Each row is a point on a tangle of strands that fork, close into loops and nearly touch. The rows are in no order.
Points whose rows are less than 8.3 apart are linked; no others are. Some points are linked to none.
risad: [ 2.57 -1.76  0.87  0.91  0.30 -0.98 -4.87 -1.45  0.88  0.86  0.32 -1.02
  2.45  0.35  3.59  0.33 -4.08  2.97 -2.41 -2.94  3.79 -4.22 -0.78  5.40
 -0.75 -0.73  2.17  0.45 -1.27 -0.23]
Fida: [ 1.96 -1.01 -1.56  1.39 -0.58  2.93 -2.87 -1.20  1.55  1.87  3.07 -0.12
 -1.64  1.00  0.82 -1.48 -0.68  1.52  2.21 -0.09 -1.58  3.74 -5.63  0.37
 -0.71 -0.77 -0.29  2.79 -2.93 -1.18]
tel: [ 0.85  1.28 -0.26 -2.04  1.62  4.23  2.85 -0.76  0.93  0.03 -0.42 -2.45
  2.99 -4.18 -0.64 -1.34 -3.14  0.31 -1.12  2.33  1.80  3.05  0.14 -2.33
  1.94 -1.97  0.30  0.09 -1.50  0.52]
nebag: [-0.90  3.52 -3.02 -0.11 -2.98  1.25  3.58 -2.49  1.96  2.13  1.26 -4.37
  3.82  3.67  0.29 -4.64 -0.44  0.54  3.38  1.59 -1.10  3.82 -2.31  0.44
 -1.89 -0.43  0.08 -1.45 -2.35  2.68]
pefi: [ 0.71 -3.55  1.84 -0.34 -0.21 -2.04 -5.47  0.13 -1.20  0.45  0.41  1.21
 -2.56  2.02  1.59  1.87  0.33  0.14 -0.44 -2.06  1.39 -1.00  1.68 -0.32
  3.47  1.79  0.31  2.06  1.71 -0.67]
gelas: [-0.25 -1.16 -0.27  2.14  1.27  0.69  5.05  4.28  0.43 -2.38 -1.75 -0.77
  1.02 -0.60 -1.22 -0.50 -1.94  2.61  0.12  3.97 -2.44  0.96  0.75 -2.09
  2.61  1.33 -0.99 -3.74  1.80 -0.53]
Bep: [ 0.38  4.03 -0.83  1.34 -1.80  4.47  1.52  3.05 -0.76 -2.36  0.19  0.97
  0.60 -0.06  0.36  0.96 -1.24 -1.58 -0.54  1.26  2.43  2.57  2.06 -0.40
  1.54 -0.23 -2.33 -1.99  0.94 -0.42]
Togad: [-3.26  5.26 -0.26 -0.25 -1.85  0.78  5.40 -0.32 -0.01 -1.44 -1.21 -0.89
  3.33  0.03 -1.38  2.39  0.79  0.12  4.00  1.14 -1.20  2.08  2.97 -1.65
 -0.35 -1.29 -3.10 -2.43 -0.70  2.21]
bav: [ 2.80 -3.05  2.19 -3.25  1.74 -1.93 -5.12 -4.15  1.18  0.65  0.41 -0.58
 -0.92 -1.00  1.20  1.40 -0.10  1.30 -0.46 -3.23  2.84 -2.36 -1.39  2.90
 -1.97 -0.58  3.69  4.19 -0.68 -0.49]
Kiseg: [-0.13  2.81 -1.20 -2.62 -0.42  3.76  6.10 -0.32  1.85  0.09 -1.53 -1.89
  3.76 -1.93  0.27 -2.75 -2.05 -1.57 -2.33  3.20  3.56  3.64  1.21 -1.43
  2.25 -1.89 -1.45 -2.61 -1.71  0.86]
lasi: [-0.65 -3.57  0.28 -3.70  1.08 -2.52 -2.64  2.14  0.50  1.26 -2.56 -0.25
  0.34 -2.36  0.74  0.75 -0.37 -3.08 -1.81 -1.35  0.75 -1.28 -0.28  2.63
 -2.49 -0.12 -1.37  0.07 -0.14  1.19]
ger: [ 0.86 -4.02  0.69 -1.09  2.29  0.81 -4.25  0.63  1.05  0.05  0.08 -1.62
 -0.88 -1.89  2.24  0.34 -3.47  2.56 -1.78 -0.83  0.89  1.32  0.70 -2.28
  7.26  3.05  2.13  0.65  3.32 -2.49]
Niz: [-0.71  1.28 -2.09 -2.19 -0.24  0.33  1.48 -0.44  2.60  1.64  1.06 -0.82
  2.92 -3.24  2.74 -1.38 -2.35 -3.33 -2.63  0.17  1.17 -0.67  0.34  2.92
 -0.68 -0.16 -1.55 -1.30 -1.55  1.33]
kisav: [-3.65  3.09 -1.09 -0.71 -0.50 -2.93  3.25  0.86 -0.64 -0.27 -0.86  3.52
  2.19 -1.28 -0.27  1.40 -0.90 -2.91 -0.98 -1.61 -1.66 -1.96  2.70  0.74
 -1.09  0.06 -1.94 -3.58  2.16  1.00]
nam: [ 0.67 -1.45  2.71  0.27  1.62 -0.96  1.01  1.24 -1.21  0.17  0.85  0.36
 -0.23  2.73 -0.90  0.53 -1.24  1.79  0.67 -1.94 -0.35 -2.62  1.28  1.38
 -0.09 -0.21  1.07  2.35 -0.59  3.43]
fel: [-2.41  4.63 -1.72 -1.22 -2.54  0.35  4.37 -2.67  0.24  2.82  0.48 -0.60
  1.68  2.64 -0.22 -2.31  2.31 -0.08  3.19 -1.13 -0.98 -0.30 -0.11  0.81
 -2.77 -0.16 -2.16 -0.83 -1.50  3.20]
rekeg: [-0.60 -2.11  2.55  2.06 -0.73  0.99 -3.30  0.12 -1.73 -0.93  1.75  0.84
 -2.78  0.35 -0.63  1.41 -1.89  1.95  0.01 -0.32 -1.91  1.46  1.38 -3.61
  6.59  2.43  0.25 -0.31  2.12 -2.59]
fif: [-1.63 -0.90  0.31 -3.51  0.67  1.03 -1.30  0.27  0.65  1.62 -0.55 -0.57
  2.55 -2.98  1.10 -0.44 -3.01 -1.90 -2.87 -1.32  0.60 -1.44  1.10  1.28
 -1.76 -0.29 -1.63  0.13 -1.65  1.41]
vapat: [-1.35 -1.05  0.21  3.14  1.38 -1.71  4.41  3.10 -0.79 -2.53  0.12  1.55
 -0.05  1.49 -1.95  1.04 -1.15  2.88  2.63  2.11 -4.28 -0.99  0.47 -1.86
  1.56  2.06 -0.91 -3.01  3.41 -0.41]
tivok: [ 2.30 -2.87  0.43  0.22  0.15 -1.78 -3.44  0.33 -1.25 -0.66  0.87  2.60
 -2.49  1.31  0.16  1.33  2.03 -0.75  0.96 -1.01 -0.77  1.05 -0.04 -2.10
  1.13  2.56 -0.45  2.08  2.72 -1.69]
Kolu: [-0.43 -3.62  1.00 -0.66  2.69 -0.81 -0.94  2.73  1.00 -0.08 -0.08 -1.29
 -0.56 -2.59 -0.05 -1.54 -3.52  2.37 -2.33  1.56 -0.99  0.55  0.76 -1.48
  6.12  2.32  0.02 -2.12  2.27 -1.24]
mem: [-3.01  4.54 -1.14  0.76 -1.50 -0.20  5.12 -2.79  1.20  0.66  0.58 -2.17
  3.79  0.42  1.74 -2.77 -0.06 -1.95  0.70  2.81  0.05  0.17  2.21 -1.01
  0.04 -0.09 -0.15 -1.66 -0.70  1.89]
nusaz: [-0.70  1.19  1.43 -0.02  0.81  0.06 -0.48  2.32 -1.19 -2.64 -0.19 -0.14
  0.39 -4.37 -1.87  1.81 -2.58  0.42 -3.03  0.14 -0.76  0.53  2.88 -1.00
  3.85 -1.19  1.22 -4.04  1.85 -2.41]
zerif: [-0.24 -0.07  0.51  1.89 -0.31  3.03 -0.78  1.22 -1.48 -1.86 -0.63  0.06
  0.06  0.84 -1.61  0.65  0.51  0.61  2.78  2.89 -2.80  5.02 -1.11 -5.59
  2.11 -0.25 -0.32 -0.25  1.24 -3.51]
Safo: [-2.26  4.51  0.64  1.55 -1.39  1.23  4.34  1.90 -0.58 -4.03 -1.56  0.26
  1.90 -0.66 -2.52  3.87  0.17 -0.55  1.37  2.13 -0.97  0.68  3.31 -0.86
  0.47 -1.48 -1.80 -4.23  0.08  0.79]
fusi: [ 3.53 -0.34  1.44 -1.99 -0.83 -1.69 -1.78 -0.06 -0.20 -0.61 -0.53  2.79
 -5.54  1.17 -2.52  1.94  4.63 -0.63  1.49 -0.56  0.75  1.22 -2.11  0.16
 -0.13 -0.60 -0.04  3.38 -0.63 -0.47]
kad: [ 0.94 -0.49  1.72 -0.64  1.35 -3.11 -2.04  0.82 -1.30 -0.80 -0.05  1.29
 -5.05  0.75 -1.76  2.92  2.57 -0.91 -0.40 -1.11  2.79 -1.57 -0.07  2.52
  0.16 -2.17  1.16  3.00 -0.52  0.86]
nulu: [ 2.26 -1.06  0.47  0.89 -0.25  3.36 -3.43 -0.35  0.26  0.64  1.41 -1.81
  2.39 -0.27  4.00  0.04 -4.89  2.32 -2.55 -2.03  3.19 -1.91  0.20  2.15
  1.35  0.34  2.07  1.58 -1.00  0.21]
Mudem: [ 1.36  3.14 -2.32  2.84 -0.09  0.33  1.18 -0.51 -1.07  0.35  1.61  1.51
  1.56  2.74  2.53  0.20  1.52 -0.93  1.57 -0.38  2.05 -1.06 -0.66  1.61
 -3.24  0.13 -1.29  1.19  1.05  1.03]
Liv: [ 1.37 -2.67  1.60 -1.71  0.12 -1.86 -1.02 -3.67 -0.31  1.77 -0.57  0.61
 -1.07  1.47 -0.72 -3.00  2.14 -1.03 -1.53 -0.72 -0.39 -3.11 -0.13 -0.52
 -3.13  0.68  3.13  3.02 -1.69  0.82]
zedan: [-1.15  1.61 -0.72 -0.55 -0.21  3.37  1.88  0.80  0.07 -0.78  0.12 -1.59
  0.53 -3.78 -2.63 -0.05 -1.43  0.27  0.76  2.06 -1.13  3.62 -0.16 -2.35
  2.28 -1.38 -1.71 -1.27 -1.40 -0.59]
sur: [ 0.94  0.06 -0.98 -0.62  3.00  0.14 -1.41  1.62  0.91 -1.09  0.06 -0.97
  1.29 -4.76  3.09  0.65 -3.86  0.11 -3.29  0.35  3.59 -0.11  1.05  0.79
  2.65  0.27  2.21 -1.03  3.90 -1.41]
piro: [-1.43 -0.65  0.24 -0.28  0.33 -0.97  2.20 -1.45 -0.93  2.02 -0.48  0.82
  0.33  1.00 -0.56 -2.92  1.93 -0.78 -0.30 -0.43 -1.73 -3.26  1.19 -0.92
 -2.92  1.36  0.10  0.72 -0.40  0.98]
gaval: [-2.65  2.32 -1.19  1.55 -1.02  1.37  1.08  0.55 -1.25 -0.48 -1.76 -1.23
  1.25  0.99 -1.74 -0.43  1.83  0.97  4.10  3.75 -2.71  4.36 -0.99 -5.06
 -0.94 -0.28 -1.69 -0.77  1.51 -2.18]
Memu: [-0.41 -0.60  0.17  2.12  1.36 -0.32  2.99  0.93 -1.35 -0.96  0.41  0.98
 -0.30  2.53 -0.91 -0.10  1.22  1.24  2.97  1.09 -2.90  0.15 -0.35 -2.08
 -1.23  1.13 -0.23  1.11  2.27  0.51]
seros: [ 3.12 -3.15  1.86 -0.90 -0.89  0.74 -3.03 -2.34  0.07  0.81  1.84 -0.13
 -0.12  2.75 -0.98 -2.64 -0.52  1.36 -1.05 -3.31 -1.12 -2.10 -0.68 -0.08
 -2.26  1.41  2.92  1.63 -2.59  0.89]
Suses: [-3.13  2.79 -1.61 -0.36 -1.02 -1.96  3.45 -1.71 -0.96  1.94 -0.24  2.23
  1.97  0.18  0.45 -1.29  1.08 -1.84  0.38 -1.03 -0.27 -2.38  1.73  0.26
 -2.83 -0.13 -2.09 -0.72  0.32  1.55]
Ledu: [ 3.42 -0.55 -0.35 -0.87 -1.02  3.51 -3.62 -1.05 -0.44  0.67  0.28 -1.46
  3.51 -0.41  3.24 -0.14 -1.47  0.48 -1.57 -1.88  2.36 -0.77  0.14  0.21
 -2.04 -0.45  0.54  2.43 -1.74 -0.14]
Nin: [-1.62  3.53 -1.64  2.99 -1.13  3.87  4.63  2.00 -0.20 -2.35 -0.17  0.42
  0.50 -0.05 -1.03 -0.46 -1.34 -0.20 -0.42  4.25 -0.04  3.37  1.08 -1.73
  2.37 -0.45 -1.03 -3.93  1.88 -2.19]
Mos: [ 1.76 -0.99  0.77  2.18  1.79 -1.79 -3.55  1.58 -0.35 -1.33  1.57 -2.99
 -1.89  1.11  2.49  1.85 -1.16  2.28 -0.54 -0.58  2.60 -0.43  0.56  2.51
  2.96 -0.42  1.53  1.93  0.17  1.27]
Kop: [-1.84  4.79  0.81  0.21 -2.54  2.80  3.86  2.39  0.79 -2.29 -0.71  0.53
  1.96 -0.30 -0.04  2.20 -0.84 -3.24 -1.12  1.76  1.47  1.02  3.26  0.62
  0.64 -1.30 -2.30 -2.71 -1.16  1.25]
lizoz: [ 2.60 -1.00  0.06  0.85  0.49 -2.09 -2.20 -2.29 -0.17  1.27  0.32  0.13
  2.56  1.22  3.95 -0.73 -1.22  0.19 -2.37 -1.47  3.36 -4.92 -1.09  4.30
 -3.70 -0.30  1.80  1.19 -0.59  0.16]
Fekap: [ 0.08 -3.38  1.09 -1.14  2.39 -0.28  0.16  3.05  1.37  1.02  0.70 -1.67
  0.90 -1.92  0.83 -1.86 -3.20  1.42 -2.81  1.09 -1.27 -2.00  1.50  0.09
  2.52  2.05 -0.22 -0.81  0.22  1.31]
musi: [ 2.52  0.36 -2.37  0.96 -1.19  3.39  1.01 -0.21  2.85  0.54  2.12 -2.87
  1.82  0.63  0.99 -3.60 -1.47  0.16 -0.52  1.45  0.26  2.60 -3.04  1.92
 -1.11 -0.03  0.29 -0.88 -3.94  0.91]
geva: [ 1.30  1.61 -1.72 -0.98 -2.06  2.21  1.35 -0.96  4.00  1.28  2.05 -2.62
  3.24 -0.59  1.53 -2.87 -1.56 -1.86 -2.73 -0.15  1.51  0.13 -1.07  3.70
 -1.97  0.12  0.60 -2.55 -4.76  2.36]
duz: [ 2.77 -4.87  1.51 -2.90  0.81 -1.61 -4.88  2.04  0.70  1.08 -1.13 -1.39
  0.54  0.97  1.38  0.06 -0.01 -0.49 -2.07 -1.65  1.43 -1.21  0.07  2.24
 -1.71  1.51 -0.74  1.39 -0.81  0.81]
Tikeb: [-1.55 -1.57 -0.02 -2.69  0.12 -3.42 -1.15  1.80 -0.19  0.49 -3.15  2.28
 -2.15 -0.77 -1.35  1.32  3.07 -3.97 -2.07 -1.49 -0.29 -1.51  0.20  0.70
 -2.04 -0.37 -1.17 -0.32  0.57  0.60]
sira: [ 3.98  0.00 -1.59  2.49 -0.46  0.74 -2.05 -4.40 -0.03  0.93  2.14 -0.89
  1.46  2.21  2.49 -1.49  0.65  1.74  1.28 -1.48  0.79 -0.46 -3.26  0.11
 -2.91 -0.60  2.95  3.01 -1.57 -1.72]
didi: [ 2.55 -4.13  1.47  0.71 -0.72  1.10 -2.09 -2.29  0.28  1.81  2.71  0.50
 -3.23  3.82 -1.11 -2.32  0.32  1.38  1.36 -1.01 -2.25  0.27 -2.64 -0.70
  0.27  1.58  2.28  2.71 -1.72  0.49]
lizak: [ 0.04 -3.60  2.03  0.15  0.25 -0.12  1.00 -2.79  0.44  1.07  1.23  0.88
 -2.82  4.07 -3.61 -2.19  2.60  0.92  3.21  0.87 -3.47  1.45 -3.21 -2.55
 -0.86 -0.21  2.16  2.72 -1.91  0.58]
Tib: [-1.94  0.63  1.34 -0.43 -0.13 -2.23  2.46 -2.52 -2.14 -0.86 -1.55  2.37
 -2.88 -0.14 -4.70  1.01  4.17  0.16  1.96  0.60 -1.57 -1.79  1.24 -3.64
 -0.97 -0.31  0.37  0.88  0.11 -1.35]
romok: [-0.83 -0.47  1.53 -0.25  0.71 -2.11 -1.40 -0.01 -0.15  1.24  0.53  0.50
 -1.74  0.13  0.63  1.19 -1.39 -1.96 -2.27 -1.98  3.01 -4.26 -0.35  5.85
 -1.84 -1.93  0.50  0.02 -1.30  2.53]
koli: [-1.30 -1.29  1.82  1.10  0.51 -0.73 -4.55  1.22 -2.72 -0.61  0.75  0.79
 -1.42 -0.88  1.08  1.18 -2.10  0.48 -1.94 -1.75  0.98 -0.91  3.30 -0.71
  4.27  1.42  0.58  0.06  2.75 -1.83]
tinoz: [-4.83  3.50 -2.13 -0.90 -1.58 -2.86  5.62 -0.09  2.73  0.36 -2.14  1.77
  3.70 -1.73  0.67  0.43  1.14 -3.51  0.22 -0.34 -2.14 -0.59  3.16  0.41
 -0.23  0.05 -2.19 -5.58  0.91  0.65]
Rav: [ 4.68 -1.68 -0.10  1.16 -0.29 -0.87 -2.82 -4.28  0.04  0.81  0.42  1.02
 -1.85  3.55  0.49 -0.85  3.05  1.53  0.02 -0.69  1.91 -1.55 -3.31  0.97
 -1.96 -0.19  3.88  4.11 -1.72 -1.76]
Dafer: [ 3.49 -2.58 -0.38  0.83  0.13 -2.62 -2.91 -2.89 -1.20  1.36  0.66  2.47
 -4.51  2.81  0.73  0.58  2.44  0.72 -0.81 -1.42  2.41 -2.03 -1.55  2.16
  1.19  0.72  2.05  4.24  0.38 -2.09]
bifet: [-1.05  0.65  0.62 -3.09 -1.20 -1.60  1.32 -2.39 -0.73  0.92 -2.37  1.55
 -3.52  0.80 -3.59 -0.66  5.51 -1.24  1.05 -0.48 -0.64 -0.86  0.11 -1.66
 -2.40 -0.27 -0.17  2.21 -1.65  0.21]
teses: [ 2.06 -0.13 -0.15  2.21  1.31 -2.07  0.93  0.85  0.86  0.72  1.71 -1.54
  2.25  1.51  3.57 -1.66 -0.70 -0.33 -1.42  0.46  0.75 -3.38 -0.69  2.57
 -2.30  0.02  2.59  0.64  0.36  2.10]
kuz: [-1.89  1.23  0.63  0.59  0.69 -0.66 -1.69  2.53 -2.10 -1.21  0.76  1.16
 -0.24 -2.69 -0.15  2.14 -3.11 -1.00 -3.06 -1.27  1.11 -1.13  3.01  1.55
  2.73 -0.63  0.21 -2.14  1.90  0.08]
Takit: [-1.42  1.23  0.05 -0.20 -0.35 -1.93  1.32  1.37 -0.68 -2.66 -2.37  0.61
  0.37 -1.68 -3.34  1.27  3.03 -0.52  1.63  1.48 -3.98  1.45  0.94 -3.50
 -0.36 -0.30 -0.50 -3.21  1.34 -2.49]
fil: [-3.03 -2.69  2.17 -1.83 -0.97 -2.85 -1.57  2.18 -1.30 -0.09 -3.76  1.78
 -0.04 -1.11 -1.98  1.20  2.23 -2.57 -1.80  0.53 -2.24 -2.03  2.23 -1.50
 -0.80  1.01 -1.83 -2.23  1.17 -1.14]
Tomo: [-2.88  1.76  0.01  1.22 -0.48  1.89  3.03 -0.67  0.42  0.36  1.58 -0.24
 -1.36 -2.00 -3.08 -0.76 -0.49  1.21  2.59  1.20 -3.73  2.00 -1.14 -1.61
  0.47 -0.70 -2.73 -1.76 -2.44  0.70]
devu: [ 0.64  0.39  0.86  2.85  0.30  3.36 -0.29  3.19 -1.31 -3.02 -1.14 -1.34
 -0.02 -1.15 -0.66  1.87 -0.65  0.58 -0.49  3.06  0.45  3.43  1.27 -3.32
  2.61 -1.03  1.54 -0.33  0.92 -2.06]
git: [-1.31  1.85 -2.71  1.19 -0.41  2.34  3.37 -0.51  1.98  1.54  1.36 -3.83
  2.09  0.13  0.26 -4.29 -0.73 -0.04  1.09  3.28 -1.53  4.17 -2.45 -0.51
 -0.13 -0.99 -0.33 -1.35 -2.31  1.28]
lilov: [ 0.43  1.76 -1.08  0.91 -1.89  1.88 -2.62 -0.16 -0.25  0.71  1.94  1.07
 -3.22  0.17 -0.83 -0.44  0.87  0.65  3.47 -0.39 -1.66  4.02 -3.17 -2.09
 -0.48 -1.03 -1.74  2.62 -1.91 -1.09]
loket: [ 0.01 -3.49  3.96 -2.12  2.28 -4.78 -1.85 -0.03 -1.31 -1.30 -1.78  1.47
 -1.09 -0.48 -1.44  2.59  1.08 -0.33 -0.05 -0.62 -0.83 -1.55  2.85 -3.19
  1.49  1.06  1.52  0.75  3.37 -0.09]
kirit: [ 0.29 -1.32 -0.14 -2.07  0.60  3.28 -2.34  0.73  0.52  1.07  0.88 -0.64
  1.96 -2.54  3.00  0.71 -5.76 -0.29 -3.48 -1.52  3.91 -1.40  1.23  3.43
  0.97 -0.39 -0.64  0.19 -0.50  0.92]
fosug: [ 1.12 -1.74  1.04 -0.25  1.15 -0.60 -2.62 -2.69  1.10  0.40  1.35 -2.62
 -1.25 -1.88  0.65 -1.08  1.36 -0.72  1.14  0.06 -0.56  1.20 -1.99 -1.83
 -0.88 -0.50  2.49  3.14 -1.14 -0.66]
nel: [-0.23  1.72 -2.58 -1.00 -0.35 -0.53  3.52  0.55 -0.61  0.19 -0.59  2.85
 -1.68  2.56 -1.51 -0.33  4.61 -0.67  2.79 -1.71 -1.03 -0.51 -0.89  0.40
 -3.35  1.00 -3.04  0.61  1.23  1.32]
dozef: [ 0.37  1.70 -0.35  1.93 -0.44  1.57  2.40  0.54  0.15  0.37  1.72 -0.87
  1.76  1.87  2.07 -0.83 -0.79 -0.76  0.15  1.04  0.08 -0.98  0.70  2.05
 -1.97  0.73 -0.85 -0.38 -0.48  2.26]
Nebog: [ 1.57 -2.33  2.06 -1.04  2.70 -4.07 -3.77  0.99  0.21 -0.68 -0.01 -2.09
 -2.79  0.21  0.93  2.68 -0.12  1.17 -0.66 -2.27  3.18 -1.83 -0.05  3.93
  1.12 -1.29  1.48  2.48 -0.20  2.18]
vikod: [ 2.87  2.11 -2.29  0.57  0.44 -1.32 -1.28 -5.85  0.78  1.38  1.22 -1.79
  3.37 -0.65  2.73 -1.35 -0.10  0.85  1.18 -1.71  2.59 -0.32 -2.68  1.79
 -3.95 -2.01  2.51  2.46 -1.69 -0.51]
kisok: [ 1.03 -4.41  1.08  2.01 -0.08  2.57 -3.30 -0.29  0.52  1.01  2.92 -0.16
 -2.43  2.92  0.91 -0.45 -1.09  1.47  1.70  0.30 -2.75  3.67 -3.67 -1.56
  2.60  0.95  1.35  3.00 -0.70 -0.74]
doguk: [-3.48 -0.49  1.04 -0.24  1.08 -2.07 -1.80  2.41 -1.13  1.24 -0.52  0.44
 -0.81 -1.00  1.19  2.13 -4.28 -2.32 -3.21 -1.65  2.44 -2.76  1.47  4.37
  1.41 -1.37 -1.01 -2.03  0.00  2.27]
sos: [-1.49  2.99  0.23  0.14 -1.31  0.87  0.53 -0.91 -1.12  0.81  1.39  1.50
 -2.45 -1.23 -2.16 -0.20  1.59  0.26  2.72 -0.72 -2.15  1.42 -0.84 -1.74
 -0.86 -0.42 -1.94  1.13 -1.66  0.53]
sisuv: [ 3.91  0.92 -2.30 -2.25 -0.49 -1.67 -2.19 -4.25 -0.09  1.79 -0.59  0.98
 -0.18 -0.46  0.00 -0.91  3.70  0.83  1.82 -1.64  1.43  0.65 -3.32  0.70
 -3.32 -1.63 -1.27  3.64 -3.04 -0.81]
pibes: [ 0.50 -3.24  3.32 -1.70  1.99 -3.78  0.53  0.42 -1.61 -0.02 -1.17  1.57
 -0.96  1.07 -1.56  1.17  1.00  0.67 -0.30 -1.05 -0.66 -3.16  1.41 -0.98
  0.37  0.26  1.83  3.26  0.83  1.94]
gusa: [ 0.16 -1.43 -0.82 -2.41  2.08  2.22 -4.18  1.73  0.03  0.15 -0.96 -0.62
  0.71 -3.05  3.91  1.39 -5.79  2.23 -3.14 -1.98  4.99  0.04  1.56  2.41
  3.56  0.27  1.26  0.20  2.38 -1.76]
meb: [ 3.41  1.81 -2.35 -1.42 -0.77 -2.24 -0.10 -5.02  0.88  2.34 -0.44  1.76
  3.07  0.19  0.51 -1.07  2.13  0.93  0.24 -2.66  2.74 -2.05 -3.38  4.08
 -4.97 -1.89 -0.10  1.30 -3.07  0.04]
Razog: [ 2.81 -0.16 -1.14 -0.64  0.89 -1.79 -2.73 -1.69  1.37  0.23  0.53 -0.24
 -1.28 -1.60  1.92  0.02  2.28 -0.98  0.17 -0.46  1.69 -0.64 -2.26  2.06
 -2.58 -0.71  0.07  2.32 -1.18 -0.90]
maz: [-1.98  0.95  1.12  0.48 -0.59 -2.46  2.37 -0.14 -1.15 -3.45 -2.13  2.79
 -2.90  0.53 -5.19  2.96  4.11  1.49  2.21  0.62 -3.67 -1.27  1.00 -2.26
 -0.59  0.36 -0.10 -3.44  1.74 -2.24]
muk: [ 1.30 -4.10  2.94 -2.48  2.06 -0.72 -3.96 -1.83  1.86  0.18  0.96 -2.69
 -1.23 -2.70  0.59 -0.20 -0.53  0.35 -0.46 -1.41  0.65 -0.32 -0.25 -0.11
  0.57  0.53  2.50  2.68  0.02 -0.12]
fovu: [-2.82 -0.21 -1.41 -1.84 -0.32 -3.74  2.80  2.00  0.50 -0.20 -3.73  4.25
 -3.12 -0.16 -2.87  0.82  5.45 -2.58 -1.03 -2.41 -2.64 -1.66  0.88  0.94
 -1.26 -0.24 -1.02 -2.56  2.55 -0.68]
Buro: [-0.67  0.75  1.01  1.66 -0.06 -1.34 -0.43  0.72 -1.07 -3.28  0.48  0.33
 -1.04 -2.92 -3.49  2.20 -0.22  0.94  0.02  1.25 -3.85  1.70  1.02 -2.51
  2.70 -0.92  0.94 -3.49  1.64 -3.01]
tep: [ 0.20 -3.91  1.40  0.74  0.92  1.31 -4.17 -0.80 -0.82  1.04  2.44  0.13
 -1.77  0.73  2.19  2.20 -2.04  2.01  0.50 -1.78 -0.93  1.40 -0.75 -3.40
  6.72  2.34  2.19  2.40  2.02 -2.38]
lizim: [-1.37  0.60 -0.99 -0.15 -1.18  1.65  2.12  4.80  2.08 -0.56 -2.16 -1.49
  0.74  0.31  1.08 -0.26  2.90 -2.72 -0.13  1.02 -0.61 -0.14  1.01  1.22
 -2.59  1.36 -2.62 -2.67 -0.07  1.51]
foler: [-1.72  0.10 -0.28  0.05 -0.09 -4.30 -1.43  1.19 -1.89  0.88 -1.59  3.68
 -2.63  2.06  0.34  2.92  0.09 -3.40 -2.44 -2.33  3.25 -2.97 -0.67  5.58
 -1.89 -1.68 -0.85  0.35  0.84  1.25]
das: [-3.00 -0.23 -0.20 -0.92 -1.09 -0.06  0.89  4.14  0.11 -0.49 -3.31 -0.03
  1.30 -1.40 -0.32  0.32  2.06 -2.58 -2.36  1.14 -1.47 -0.85  2.84 -0.78
 -1.64  0.86 -2.27 -3.84  0.86 -0.58]
zus: [-5.45  3.63 -2.44  2.74 -2.18  0.82  5.12 -0.32  1.18 -2.18 -2.14 -0.61
 -0.20  1.10 -2.32  0.21  2.04  1.68  4.88  3.80 -3.48  2.15 -2.02 -2.12
 -0.88 -0.62 -2.02 -5.34  1.92 -1.77]
vibi: [ 2.24  0.99 -2.45  1.72  2.03  0.88  0.80  0.06  1.14  0.16  1.43 -1.36
  2.39 -2.13  4.09 -0.33 -3.92  0.05 -2.17  1.61  2.74  0.70 -0.30  1.58
  2.15  0.00  1.61  0.47  1.96 -0.68]
zonum: [ 1.36 -1.74  1.27  2.38  1.19  0.90 -1.91  3.37  0.00 -2.13  0.21 -3.11
 -1.87  0.08  0.44  0.89 -0.70  1.00 -0.78  1.69  1.17  2.14  0.92 -0.77
  3.94  0.96  1.51  1.25  0.94 -0.28]
Lalo: [ 0.54 -0.16 -1.21 -0.03  0.48 -2.21  0.61  1.07 -1.21 -0.59 -0.96  2.51
 -1.82  1.47 -1.08 -0.03  3.89 -0.95  1.82 -0.34 -1.80  0.08 -0.26 -1.60
 -1.84  1.84 -1.17  0.55  3.41 -0.93]
dafud: [-3.50  3.25 -2.12  3.11 -2.49  2.95  4.92  0.32 -0.33 -2.82 -0.92  0.88
  0.43  0.26 -3.35  0.56 -0.78  2.08  2.26  3.96 -3.05  2.27 -0.45 -2.10
  1.18 -0.37 -1.63 -6.78  1.03 -3.24]
nobol: [-5.22  4.41 -1.65  1.84 -2.71  0.78  3.90 -0.83 -0.60  1.02 -1.19 -2.35
  1.09  2.26 -1.93 -1.07  2.75  1.47  5.47  2.63 -1.55  3.18 -1.25 -2.79
 -1.55 -0.53 -2.52 -2.27  1.35 -0.31]
nek: [ 1.14  0.20 -0.29  1.32 -0.38  3.98 -0.91  0.75 -0.85  0.17  1.45 -0.82
  1.58  0.13  1.16 -0.61 -1.03  0.06 -0.42  0.12  0.11  0.21  0.61 -1.18
 -0.62  0.16 -0.37  1.89 -1.03  0.07]
luf: [ 1.22  0.38  0.51 -1.00 -0.15  5.75  1.65  0.37  0.36  0.73  0.15 -1.79
  3.36 -1.35  0.32 -2.12 -3.22  0.03 -2.36  1.25  1.19  0.20  1.84 -0.91
  0.63 -0.25 -0.06 -0.02 -2.49  1.77]
subit: [ 2.37  1.18 -1.41 -0.79 -0.70  1.42  1.07 -0.57 -0.63  0.80  0.78  2.80
 -3.17  3.61 -1.48 -1.18  3.54  1.21  2.60 -1.36 -0.28 -0.35 -2.72  1.53
 -3.00  0.61 -2.01  3.17 -1.19  1.31]

How many points has the smallest loop of links through each point below? Write 0 if it is on no loop.
nulu => 7
Safo => 0
Rav => 0

A fork is a point with three links, a tip a point with one. Leave the first point through the second and follow the links. Name the first fork or tip that comes.
Nin, dafud => fusi
bav, muk => Dafer
zerif, gaval => Togad
Dafer, Rav => bav

A piece is all that can be reached along the links. How many separate loops has the piece of each point below (a circle has one, a figure eight two, a Y none), and how many tips (points with one link)?
Kolu => loops 0, tips 5
tel => loops 1, tips 10
Kop => loops 0, tips 2
loket => loops 0, tips 2
meb => loops 0, tips 2

Name the points in between on the shortest way along the links from the first point to the second, in order.
Niz, kisav => fif > kirit > nulu > Ledu > nek > luf > tel > zedan > Tomo > sos > lilov > Fida > kisok > didi > seros > Liv > piro > Suses
kad, Togad => Nebog > Mos > zonum > devu > zerif > gaval > nobol > zus > dafud > Nin > Bep > Kop > Safo
bav, Rav => muk > fosug > Razog > sisuv > meb > vikod > sira
Takit, Memu => Buro > nusaz > kuz > koli > pefi > tivok > Lalo
Ledu, lizim => nulu > kirit > fif > lasi > Tikeb > fil > das
